Each row is a point on a landscape with many valleys, with its height.
A ball rolls from a point to whichever of its 2 nearest points has the largest drop for the distance, and stops where none of them is lower. Distance is the straight distance between rows; heights are no part of it.
sal h=291: [116 155 164 122 100 157 135 112 116 150 130 156  59 108 107 132 125 198
 121  88 131 104 107  90  92 142 109  68 129 102 107 132 150 135 102 147
 132 122 193]
fatuf h=348: [104 180 118 111 121 128 144 129 162 158  83 151 152 148 163 155 116 104
 200 156 131 121 112 145 108 154 127 147  81 148 170 118 125 145 171 125
 148 149 105]
bos h=752: [ 90  90 108 113 101 123  94 103 150 153 190 124 140 107 146 120 108  77
  86 158 146 140 119 134 141  98 102 143 145 111  85 116 115 121 109 157
 139 142  26]
Bul h=586: [150 162 190 110  95 142 169 139 136 133  92 154 110 127 125 135 120 145
 109 108 106 111 105 104 115 178 193  30 162 119 169 109 152 150 134 127
  98 138 205]
Vup h=360: [116 143 182 137 104 110 152  97 122 123  49 201 186 109 125 168 110 169
 140 128 115 150 132 128  84 131 130 112 145 112 137 170 145 142 133 102
 131 173 163]
sivu h=308: [143 167 108 120 139 163  48 140 119 136 155 126 156 137 109  97  95 126
 137 162  88 106 130 136 116 138 140 186  95 142 126 169 107  95 121 153
 123 124  75]
vite h=516: [110 131  83 146 119 102 147 173 125 125 111 110 135 154 135 128 158 135
 202  74 159 140 107 160 157 138 139 134 114 129 179 101 135 146 138  94
 127 132 159]
kupul h=614: [156  92 126 157 150 128  76 136 138 108 126 118 145 165  68 184 168 132
 179  79  58 150  84 143 117 125  83 161 127 143 122 138 108  92 108 139
 152 131  94]
keme h=245: [126 130 144  99 117 165 128  91 103 123 133 158  81  91 123 137 127 193
  54 107 113 109 150  84  85 147 134  87 141  77 121 159 143 151  85 171
 111 115 143]
reli h=559: [135 108 113 167 126  83 155 135 105  74 112 111  93 133 149  99 172 123
 101 133 144 103 161 132 162 114 158 104 129  81 174 135 119 146  66 110
 122 100 163]
korus h=443: [139  86  98 162 180 114 100 113 151 101 170 105 138 137 110 141 150 108
 151 113  90 147 133 172 164 107 105 194 134 118  82 111 108 100  99 140
 144 132  44]
Katu h=290: [134 156 191  91 112 119 156 108 139 138  84 206 155  80 137 166  84 159
  86 155 136 147 157 114  74 126 162  89 138  92 131 190 147 143 150 110
 134 149 164]
Tef h=568: [158 161 221  90  89 162 147 165 128 157 128 144  98 140 101 140 132 141
 128 112 114  81  84 101 112 176 164  73 160 142 170 142 144 148 138 168
 119 111 201]
Zel h=402: [158 147 118 127 163 132  91 149 126 102 108 128 184 128  97 117 135  87
  66 194  79 112 158 132 129 114 176 158 128 142 128 192  82  87 132 102
 105 128 114]
zime h=370: [ 93 149 129 134  95 104 164 121 136 135 160 177  82  87 162 114 135 175
 202  93 164 119 126 118 118 122 121  95 122 123 131 106 153 124 139 129
 159 149 177]
Leb h=434: [118 115 123 126 139 133 144 155 131 148 147  90  93 120 135  96 121 134
 115  91 157 152 113 122 175 143 124 108 148 139 108  96 174 145 148 144
  96 129 145]
dav h=224: [165 127 137 132 123 159 100 125  57  78 157 114 113 113 110 118 130 137
  62 157  61  81 153 113 142 125 159 163 140 109 125 167 128  82  58 177
  95  85 100]
Vatis h=485: [116 170 118 133 102 122 155 159  99  90  95 136 134 131 124 109 150 153
 179 108 159 141 139 154 133 155 140 111 119 112 181 139 144 116 132  91
 143 108 172]
mumir h=452: [115 192 131 110  80 145 144 131 100  83  87 160 120 100 153 103 119 152
 130 133 110 129 152 120 108 143 149 105 110  94 174 162 147 111 108 149
 154 113 169]
misi h=510: [160  86  58 151 146  85 164 110 161 140 120 123 159 108 142 160 136  83
 168 130 186 182 146 182 139  94 108 201  77 141 157  60 133 136 155  69
 138 114 112]
Gat h=681: [116 143 100 114 105 155 130 151 159 140 119  74 146 128 154 107  85  93
 105 123 135 102 105 120 156 119 172  97 120 141 158  92 103 186 161 122
  74 121 101]
danab h=265: [163 105 183 153 148 128 138  99 117 120 157 146 140  97 123 152 135 122
 102 125  71 133 151 129 115 115 125 131 140  95 112 174 122 109 105 147
 144 124 110]
Telu h=362: [109 144 144 131 135 108 152 102  96 105 170 157 109  91 130 115 131 193
 118 110 134 161 163  98 131 121 100 107 118  74 110 154 136 113  67 122
 142 133 168]
duviz h=609: [154  76 151 149 152 102 125 116 167 117 161 136 119 152  98 160 150 131
 217  84 111 168  69 137 117  99  83 126 100 129 112  95 118 129 150 112
 191 140 154]
Bonak h=324: [112 120 139 151 113 150  82 143  76  85 156  99  74 136 102 101 121 182
 109  83 119 129 131 106 167 140 132 101 147  79 112 132 138 131 101 176
 133  98 137]
pomo h=631: [160 156  76 134 120 153 116 164 131 112 110  96 151 121 146  79 145  88
  69 142  96 116 134 147 161 115 157 181 104 139 170 116 108 145 128 136
  83  80  74]
sovi h=489: [108 127 110 163 143  98 137  94 127 106 117 148 152 147 125 137 156 166
 210 115  94 169 122 123  97 124  65 154 115 131  99 129 107 108 154 110
 193 161 128]
pesi h=209: [ 75 174 131 118 110 127 144 148 163 144 122 142 141 126 175 116 116 132
 102 152 122 126 110 100 108 148 151 122 102 111 143 160 123 163 142 107
 116 142 109]
Rof h=735: [114 123 117  91 121 149 116 107  94 151 174 111 148 120 133 111  90 123
  42 171 137 132 137  93 136 123 134 146 129 136  78 152 139 116 125 197
  97 119  72]
Kaz h=110: [ 97 164 132  91 145  90 138 141 122 133 102 156 178  98 168 108 117 169
 117 152 140 163 137 123 105 132 156 134 118  93 132 183 129 137 121 111
 118 158 121]
mezos h=471: [148 125 126 172 162  86 133 114 100  65  94 127 160 126 125 128 177 100
 131 156 119 121 187 165 154 113 120 146 120 122 142 144 116  92  76  99
 138 110 131]
Rakob h=557: [136  68  53 131 164  90 126 120 205 170 127 115 158 141 140 156 125 113
 173 117 173 183 107 155 158 115  92 177  96 147 132  36 113 166 180  68
 136 142 101]
Boko h=509: [123 135 201 125 132 145 130 126 153 160 119 176 128 125 105 172 129 140
 182 140 115 121  87 143  77 144 114 138 128 131 153 139 137 139 155 126
 167 160 131]
nup h=477: [154 161 128 133 113 115 160 172 137  97  89 148 177 164 118 139 137 103
 185 146 144 146 157 188 144 135 134 163 100 165 185 113 111 102 152  60
 150 133 150]
vefi h=417: [150 126 147  56 123 133 133 143 152 138  98 187 202 130 111 147 112  66
  78 212 149 122 137 153 104  91 191 148 134 175 132 201 110 110 151  99
 135 128 118]
loba h=473: [120 140 149  94 122 109 165 135 151 137 124 197 142 105 139 185 124 148
 241 154 155 145 106 140  78 116  97 152 112 133 170 137 127 127 174 107
 183 175 147]
geg h=472: [148 108 129 142 163 159  67 115 113 111 198 117 115 116  98 135 130 130
 132 119 107 129 123 138 130 113 111 187 145 125  82 117 130  98  94 171
 121 113  36]
vuf h=721: [ 88  65 105 136 113 132 114 105 159 154 158 102 119 130 165 124 120  69
 108 144 164 154 129 130 145 118 118 117 140 121  95  94 117 173 139 120
 108 132  76]
Moza h=493: [150 156 124 140 136 134 168 143 117  91  69 139 181 146 158 119 144  94
 133 148 126 127 163 183 155 123 151 137 110 149 171 133 115 112 118  98
 118  96 135]
Pul h=297: [144 160 135  74 115 149 114 150 100 143 124 122 159 112 118 115  91 139
  64 175  86 109 103 116 114 140 170 162 138 123 128 182 116  84 122 138
 106 100 140]
rute h=286: [137 154 118  93 169 118 120 148 180 192  79 152 198 155 131 178  96  90
 204 180 147 138 122 148 114 136 124 165  59 181 138 137 115 128 190  95
 154 158  93]
sava h=591: [135 138 122 139 142 161  85 189 155 165 131  94 108 172  81 161 138 105
 183  99  96 137  87 135 134 175 108 161  78 170 150 105 115 115 161 138
 123  97 101]
guduk h=505: [134 112 103 162 137 110 174 147  93  93 163 111  44 114 131 114 165 175
 135  72 151 161 157 117 179 115 133  94 141  99 129 107 158 118 125 128
 123 117 184]
kabez h=597: [149 139 145  96 140 119 207 128  97 106 132 179 100 136 131 124 152 140
 120 128 156 131 170 145 131 144 107 106 147 116 158 143 148 121 147 100
 152 143 219]
zag h=448: [102  88  63 126 105  75 174 123 139 109 179 144  71 121 155 112 161 149
 238  75 185 171 104 127 148  95  86 136  96 154 147  33 142 122 162 108
 172 136 170]
menav h=406: [134 119 110 164 163 108 102 127 122  97 148  99 123 128  92  99 161 134
 147  93 127 163 131 147 166  87  79 157 144 115  94 103 125  92 136 143
 151 110  99]
nem h=548: [ 95 102  96 137  80 118 128 165 161 147 144  93  87 146 156 171 143 103
 176  74 145 136  79 132 163 129 142 128 124 121 160  76 136 175 157 109
 124 111 130]
zan h=531: [173 119 198 124 119 167 103  94  99 156 151 141 120 125  90 132 130 174
 105 105  97  99 129  99  83 157 110 111 179 131 101 159 137 130 129 178
 117 117 127]
riz h=444: [148  96 117 146 113 121 127 122 109 105  95  56 115 140 120 115 136 134
  56 110 129 116 141 102 163 147 164  78 179 113 114 113 115 147  98 141
  70  96 106]
zugo h=356: [143 135 122  93  98 173 108 150 106 116 137  81 125 136 125  63  98 136
  60 131 111  70 119  76 137 176 175 118 163 150 115 122 119 159 128 166
  69 113 134]
mumuz h=263: [ 84  99  94 129 136  96 129  99 164 134 141 116 145 119 138 163 138 100
 182 117 147 168 113 136 115 117  75 139 108 130 110  84 122 118 149 102
 155 117  85]
desan h=577: [125 104 118 188 145  89 134 112  73  70 114  78 102 108 153 114 154 131
  65 175 132  93 172 112 176  83 120 131 133  89 132 123 108 130  41 135
 110  84 116]
Zus h=515: [141 160 131  85 142 160 169 162 110 142  70 125 150 144 152 113  96 126
 120 175 139 126 129 152 116 124 148 128 117 164 147 153 126 134 129 114
 113 135 131]
sevib h=478: [ 95 104 105 119 134 127 138 107  99 114 119 106 110 152 154 114 120 131
  54 134 133 128 153  99 174 136 130  84 172 116  80 122  97 182 116 138
  91 145  79]
fumer h=403: [129 118  97 152 140 135 112 133 143 120 141 103 141 135 122 132 148  94
 115 141 123 121 122 155 122 133 122 160 107 142 128 136 115 119 122 111
 133 116 112]
luro h=392: [109 100 108 140 115 104 151 137 164 147  93 131 114 152 159 175 139  84
 206 130 138 111  97 145  89 147 126 131  88 143 172  97 110 159 170  98
 139 147 127]
gon h=712: [133 141 103  74 128 154 148 108 119 149 142 115 100 114 161  97  92 119
  25 165 150 123 146  98 127 137 152 100 140 128 109 137 142 139 117 174
 103 118 126]
sipez h=349: [161 153 136 137 141 148 156 163  93  95 108 103 115 140 121  75 128 159
  93 123 121 130 155 124 157 147 166 104 141 113 140 128 131 118 128 128
  80 109 169]
kurer h=484: [176 186 177 125 128 141  84 175 133 146 106 175 178 181  70 157 117 125
 170 154 110  94 108 182  95 165 135 177 126 165 163 162 108  91 142 108
 160 151 102]
lasa h=556: [192 146  97 132 175 165  94 175 150 164 126 119 149 167  83 144 140  88
 150 120 100 104 117 154 144 166 116 195 109 182 153 132 116 108 168 124
 133  99  92]
gage h=395: [158 167 105 119 120 142 110 125 107  77 133 144 162 103 142 118 136  99
  88 182  78 105 151 176 149 107 152 174  95 125 166 155 130  68  83 149
 120  93  83]
kap h=606: [101  98 110 116 154  47 103 108 200 160 127 126 145 160 125 132 132 151
 208 112 199 176  79 133 141 130 105 154 100 163 119  43 124 165 195  77
 131 159 130]
Mubiv h=634: [112 122 130  93 170 116 174 109 133 157 125 152 129 114 136 107 118 160
 137 153 178 154 147 123 104 117 113 102 136 135  85 114 153 136 146  99
 138 167 154]
Punof h=415: [150 134 147 130 103 147  70 111 110 119 120 103 164 121  99 112 113 142
  54 131  98  96 142  84  98 129 158  69 193 100  83 154 118 143 101 141
  86 128 111]
Mube h=706: [131 155 140  92 113 155 116 179 167 179  86 108 156 140 152  80  93 104
  95 164 144 108 100 118 136 128 186 110 116 143 145 134 128 189 172 155
  80 147 116]
gen h=260: [165 182 153 136 111 155  96 144  81  84  96 125 135 103 120  95 109 160
  70 197  39  92 125 104 113 136 172 161 122 116 136 168 106  92 106 146
 115 101 119]
Bovas h=365: [103 128  98 169 128 147  77 152 114  98 153  80  97 161 105 111 145 137
 125  94 131 135 109 140 166 138 120 142 120 111 106 119 117 114 112 127
 137  94 110]
nepu h=607: [176 184  79 153 153 149 105 168 137 110  70 125 176 152 126 117 152  87
 122 134 104 128 144 194 135 150 148 174  77 159 161 121  99 126 140 116
  98 112  57]
budur h=555: [127 164 119 114 129 152 208 143 136 126 107 136  97 132 154  92 138 121
 117 129 166 122 161 133 132 134 117  99 137 152 145 116 140 169 153 109
 113 139 184]
kag h=323: [118 110  71 157 114 121  93 153 141 142 141  97 112 129 144 165 105  88
 187 105 127 149 101 119 139 122  78 139  83 114 135 104 113 121 140 138
 163 104  58]
Gume h=312: [161 151 171 143 150 149 153 139  91 106 112 134 122 132 118 104 139 142
 119 138  98 144 162 129 121 151 125 117 129 129 120 157 144  94 123 124
 131 128 128]
Lived h=354: [135 175 101 109 117 162 150 165 130 100 117  86  98 111 155  77  90 161
  81 107 137 134 101 100 159 143 174  95 140 111 156 121 154 143 115 148
  65 124 169]
mepu h=389: [127 154 118 100  73 163  88 128 113  85 138 101 133 130 110  73 111 134
  72 123  78  68  91  88 115 136 170 103 150 131 168 149 109 129 112 167
 100  74 154]
pefup h=447: [162 181 143 126 169 144 138 174 134 121  90 179 183 167 118 158 132 129
 176 167 122 136 145 181 134 149 124 165 105 168 147 129 106  88 162  95
 167 172 108]
vapos h=424: [121 173 139 129  84 138 131 133 109  80 119 153 134  95 125 125 144 137
  95 159  80 103 140 141  92 116 132 151 102  90 188 182 139  79  85 156
 148  94 134]
Mulil h=432: [102 122 123 116 101  81 157 120 142 140 114 151 120 123 166 175 123 116
 239 121 146 128  86 136 104 135 123 135 111 130 187 104 148 159 185  99
 168 151 189]
paz h=647: [ 82 127 165 115 167  86  91 117 197 196 136 155 138 141 119 119 139 161
 195 139 171 137  81 116 120 128  99 127 122 156  99  64 127 134 166 112
 136 179 111]
vesi h=451: [109 102  89 156  90  94 168 124 118  96 149 133  86 103 155 130 150  92
 146 100 147 146 139 138 158  95 135 120  86 123 172 106 130 124 117 105
 155  99 193]
sako h=542: [130 171 217 108  92 149 120 156 149 163 129 181 103 127 110 162 133 167
 175 110 125  93  84 126 116 139 141  93 133 122 178 146 138 161 157 120
 147 154 179]
Zif h=513: [129  98 133  99 129 153 144 185 144 159 174 102  72 146 109 142 156 131
 174  70 169 120  69 143 156 127 137 138 129 176 159 103 151 165 156 143
 119 102 192]
keku h=587: [176 108 155 112 144 138  85 141 149 171 164 121 153 157  68 177 154 128
 184 109 102  89  69 132 111 152 110 152 133 172 114 134 111 107 118 138
 136 125  93]
ratut h=636: [121 115 128 159 150 122  53 109 125 106 146 142 130 111  88 177 148 141
 131 106  57 145 120 139 132 103  80 182 124 111 102 161 111  87  94 150
 172 144 105]
tenez h=507: [150 138 122 131 122 131 111  70  76 118 105 140  96  90 111 134 120 140
   4 169  93 115 181  77 100 123 133  96 155  96 102 175 114  82  92 171
 100  89 123]
Rog h=68: [ 86 104 151 107 155 116 132 123 164 191 129 143 149 119 145 139 107  91
 131 175 130 156  96 116 100 109 117 135 125 127  91 131 125 135 171 127
 179 162 117]
zok h=442: [122  96  81 151 146 107 150  86 120 103 126 123 155 112 151 123 145  93
  84 167 137 134 185 141 132  87 116 130 125 127 116 136 121 105  95 102
 126 123 108]
Torev h=558: [ 99 143  98 180 119  70 187 112 103 107  92 123 120 103 155 111 147 140
 166 102 159 161 194  88 147 128 133  77 158 104 132  96 148 124 147 101
 117 142 183]
tipov h=388: [145 118 138 133 110 150 123 118 132 123  93 109 176 134 114 121 113  88
  92 144  99  84 133 132 104 136 162 109 169 137 116 169 112 126 122 153
  94 109 107]
liv h=602: [131 125  88 156 127 114 123  88  95  90 116 102  70 104 162 129 134 137
  11 185 149 116 179  77 157 114 134  73 150  69 116 112 115 125  59 161
 112  94  90]
Munu h=404: [119 155 171 113 115 125 137 124 139 126  75 160 186 127 132 171 103 122
 153 171 125 139 137 160  98 123 132 137 117 140 117 168 123 100 152  87
 151 154 162]
derab h=418: [ 82  98  67 138 115  84 190 115 145 118 163 139  87  90 185 122 148 122
 176 107 184 148 133 129 130 100 111 112 121 130 151  77 156 144 145  88
 157 149 184]
moga h=200: [125 107 151 118  96 119 173  97 128 139 125 169 118  85 162 149  99 119
 116 152 148 124 140 115  78 112 139  91 132  85 163 150 153 130 121 125
 138 136 181]
Modo h=363: [ 72 147 123 131 142 118 108 138 140 161 127 116 103 123 144  95 125 168
 129  97 140 175 126 101 136 153 129 107 160 101  94 135 162 149 154 132
 106 171 115]
zavo h=264: [161 159 128 155 122 166  56 135  78  97 191 111 130 116  99 119  95 146
 110 140  46  72 133 120 128 127 155 195 121 110 117 165 118  79 103 171
 117 112  83]
faf h=330: [ 98 130 154 158  99 136 141 136 112 115 172 165  45 111 125 136 133 152
 169  67 135 139 117 108 120 107 124  77 122  96 114 113 154 128 124 161
 160 119 196]
beb h=361: [161 172 146 122 153 142  92 152 116  80 126 158 176 134 104 143 139 115
 111 176  84 118 157 174 126 154 151 193 116 127 156 186 117  59 108 124
 138 108 113]
zolib h=519: [ 81 159  96 161 107  80 155 125  89  95  93 120 136 100 162  99 171 166
 164 102 121 146 166 116 146 136 119 117 126  99 160 140 131 119 127 119
 143 132 152]
pim h=193: [116 105 106 103 178 106 141 137 169 192 124 139 165 155 150 145 123  75
 155 164 140 147 112 154 118 104 103 181  90 164 120 110 137 146 191 120
 160 169 102]
fuba h=283: [ 55 158 132 108 109 148  97 139 164 175 120 127 125 112 156 115  91 157
 105 133 144 140 115  88 106 133 147 101 121 132  82 141 142 158 133 137
  87 165 104]
nerek h=502: [115 105 169 114 125 165  81  86 116 147 175 135 123 127  89 140 104 147
 128 109 111 106 104 108 108 130 101 147 161 139  72 138 147 119 111 181
 132 124  80]
dunus h=537: [155  75 134 125 116 135 137 174 135 165 155 105 102 152 105 166 140 106
 196 102 132 110  66 155 134 117 139 127 109 147 151  98 117 136 129 117
 138 107 136]
Lifa h=637: [102  95 139 130 129  74 154  96 164 130 149 143  85 133 128 123 139 139
 197  95 137 166  72 109 136 123  72 106 138 124 115  65 139 141 150 101
 181 159 195]
notum h=616: [139 107 129  93 120 156  63 150 122 178 171  84 134 166  82 124 112 123
 133 117 103  79  87 114 125 153 116 184 147 177  98 126  93 104 138 133
 122 124  90]
detuv h=554: [169 119 189 126 123 169 119 126 100 160 122  96 145 178  77 109 125 159
  91 109 130  83 130  96 120 159 137 110 183 165  90 118 123 128 130 174
  88 124 126]
muf h=474: [120 103  97 154 145  75 172 117 102  97 153 157  33 108 150 125 141 187
 134  64 167 147 147  79 179 139 126  48 165  93  96  89 161 137 107 129
 147 142 203]
Solim h=358: [151  96 151  83 149 126 121 122 165 188 126 152 202 128 119 179 107  45
 129 181 145 103 118 150  91 110 158 159 110 198 127 158 115 141 173 118
 126 136 116]
gelu h=667: [133 119 162  84 155 144 152  89 127 183 153 139 109 114 111 115  95 127
 102 151 156 129 136 117 111 125  90 101 146 152  79 125 151 124 110 145
 122 145 150]
Bevip h=517: [190 157 135 136 147 140  90 178 155 171 101 131 191 192  83 183 108 111
 174 135 115 110 102 179 124 172 141 152  89 180 157 113 113 113 153 108
 124 131  78]
sed h=300: [104  87 147 166 113 154 109  88 116 108 120 115 112 129 131 152 128 123
 124 106 101 128 128 107 110 112 124  66 173  95  97 133 115 144  95 152
 108 108  91]
mer h=475: [110 145 114 142 140 113 132  84  90 116  95 159 126  91 130 109 134 136
  61 168 123 124 178 120 104 113 124 130 128 105 110 176 129  91  77 135
 143 133 134]
zesi h=691: [132  97 138  96 116 139 156 107 116 157 151 117 113 137 151 104 130  99
  81 142 147  97 114 109 118 120 126 112 158 129 138 134 126 152 107 144
 132 130 124]
pov h=321: [122 148 112 113 116 158 103 140 109  99 143  87  77 138 131 100 100 149
  45  98 141  87 134  78 144 164 154  66 172 122 132 125 140 141 113 157
  63 122 189]
ketok h=421: [135 154 107 114 134  96 154 108  97 119 144 160  70 103 170 114 111 179
  93 101 155 146 157  86 137 146 118  59 142  88 120 107 167 123 104 120
 128 154 200]
Fevo h=132: [107  86 178 145 117 124 161  73 151 142 132 140 113 114 144 162 107 102
 156 122 155 126 122 106  87 133 116  81 137 119 130 115 147 154 143 117
 138 137 191]
gulet h=523: [118 103 134 134 152 150  94 125 109 123 160  89 116 178 113  82 122 147
  97 117 151 125 131 120 149 131  91 116 177 130  78 116 107 155 132 133
 122 159  79]
faz h=574: [ 72 128 138 126  91 116 138 163 165 149 131 127  61 119 185 158 113 112
 181  85 141 111  59 115 157 120 143  97 119 149 157  76 146 175 149 142
 107 147 164]
suto h=696: [142  98 118 106 145 142 133  84 122 154 190 106 106 117 116  96 124 127
  53 144 154 138 172 106 131 107  87 111 147 121  67 125 117 101  72 122
 124 117 126]
Fid h=594: [124 150 136 130 150 127 179 137 131 128 116 138 138 123 153  72 143 133
 119 127 185 145 176 141 149 119 130 138 119 144 110 118 133 131 140  86
 109 140 131]
Binaf h=408: [151 114 119 126 156 118 106 107 176 150 107 143 215 128 140 157  96  49
 122 165 102 135 144 168  92  89 168 163 112 157 120 168 132  95 142 105
 125 145 108]
giga h=201: [ 75  81 132 171 112 106 150  97 146 113 125 131 129 121 159 173 121 118
 196 113 161 161 123 118 114 118 115 114 142 106 110  96 153 138 132 110
 142 138 121]
Suga h=410: [119 117 150 121 125 141 124  89 159 114  84 144 183 120 119 170 127  66
 124 153  99 127 142 143  87 111 151 124 135 142 115 186 120 110 119 119
 114 124 118]
kebug h=544: [116 158  95 107 144 150 144 169 129 169  83  91 142 150 145  93  99 134
 156 133 141 137 116 164 152 136 138 145  98 181 126 114 133 155 159  95
 107 168 122]
lek h=666: [122  95 138 150 134  59 159  97 127  89 145 142 114 142 125  99 153 208
 167  86 154 174 119 105 143 132  68 104 152 107  91  72 126 133 133 103
 167 162 161]
Dup h=560: [152  94 159 162 145 142 111 122 133 129 137  89 161 192  69 123 128 134
 139  93 120 130 123 142 132 146 126 124 166 155 101 114 119 127 124 147
 116 148 114]
Muzed h=289: [135 109 117  83 166 124 109 121 163 206 142  99 185 153 119 137 106  74
 129 154 136 111 117 128 107  91 123 169 113 194  97 130 131 158 157 140
 105 146  95]
bonov h=775: [ 91  83 120  94  77 143 104 115 102 121 166  92  87 117 125 142 108 110
  95 130 128 111  91 118 158 121 114 125 157 103  84 121 111 131 106 169
 136 110  67]
batad h=506: [119 155 157 122 116 138 107  70 114 113 109 213 167  65 111 140 132 153
  71 138  89 140 168 131  87 113 116 157 123  87 107 191 146 101  97 146
 144 138 127]
nuna h=655: [130 134  90 124 109 152 152 137 142 115 109  90 138  82 150  75 118  94
  70 137 140 122 155 138 172 109 159 126 116 127 153 111 122 149 127 122
  92  97 119]
pum h=446: [102 121 123 151 156 119 116 111 145 122 112 151 148 137 135 115 159 123
 134 131  96 142 155 140  99 126  87 158 124 137  93 159 110 126 130 114
 151 157  93]
dozan h=580: [159 148  80 156 138 138 134 158 130 130  88  99 161 168 137 114 139 132
 160 109 133 148 144 164 170 148 129 168  77 161 145  81 105 145 159 109
 118 124  87]
Povo h=534: [125 136  98 178 137  93 142 147  80  72 110  97  41 108 127 102 165 160
  83 101 154 130 170  93 161 126 138  83 150  70 134 104 134 141  72 132
 118 105 164]
dar h=353: [158 154 131 108 122 161  79 131 146 147 116 122 186 164 108 127 111  97
 124 140  90  71 128 146  85 136 154 156 115 171 127 164 110 147 145 160
 105 124  60]
vot h=686: [130  54  90 133 104 138 135 117 136 133 156  77 114 106 138 108 130  74
  66 117 153 124 140 154 174 109 108 140 148 123 144 101 124 175 124 117
  98 103 111]
supan h=481: [133  71  98 156 116 103 178 109 144 117 126 135 130 130 151 145 155  67
 178 113 167 155 144 164 131 108 114 162  81 157 162  79 126 135 159  90
 149 103 169]
sov h=561: [180 119 148 119 146 134 130 146 149 140 141 149 127 153  90 176 155 100
 215 109 125 123  92 186 105 137 127 167 114 150 160 127 117 100 141 110
 162 107 108]
zugi h=480: [120 151 178 106 124 153 119 164 145 174 182 107  97 147 117 107 133 143
 147 103 140 105 101 121 154 158 135 122 114 163 132 104 146 157 141 147
 120 124 142]
Giru h=311: [164 100 146 143 152 116 103  96  81 119 186 129 113 105  98 123 141 171
  96 116 104 133 146 126 135 100 105 149 137  84 101 158 126  96  70 147
 139 103 141]
filan h=629: [ 86 151 104 144 129 111 118 106  65  85 137 107  80 105 155  89 114 151
  41 162 152 141 185 105 169 107 113 104 131  65 100 124 147 126  85 169
 141 128  92]
basa h=256: [ 83  73 139 165 119 101 133  80 125 102 127 143 108  97 134 166 141 151
 138  89 118 166 111 115 119 106 104 112 154  63 104 130 137 127 110 129
 144 110 115]
Fafad h=585: [151 108 167 150 133 124 111 137 136 144 128 109 135 170  84 121 137 162
 191  98 141 139  97 125 132 128  89 106 139 143 115 106 134 127 129 105
 157 159 154]
Bivek h=285: [112 149 125 122 112 154 117 130 104  95 148  99  88 120 140 128 148 151
  84 107 120 105 148  84 123 131 132 103 141 100 125 170 136 147  89 165
 110 110 169]

For each start below, name the point where the ball stops.
sov | Kaz
Boko | Rog
faz | Kaz
liv | danab

Call two points neighbours if one is among the 2 nearest of the other. Go from one point of each pair to the other, from neighbour to neighbour, staying as low as possible. Name the highest point that can't be avoided.
budur, danab | kabez
Rog, dav | Suga
zok, pefup | Moza
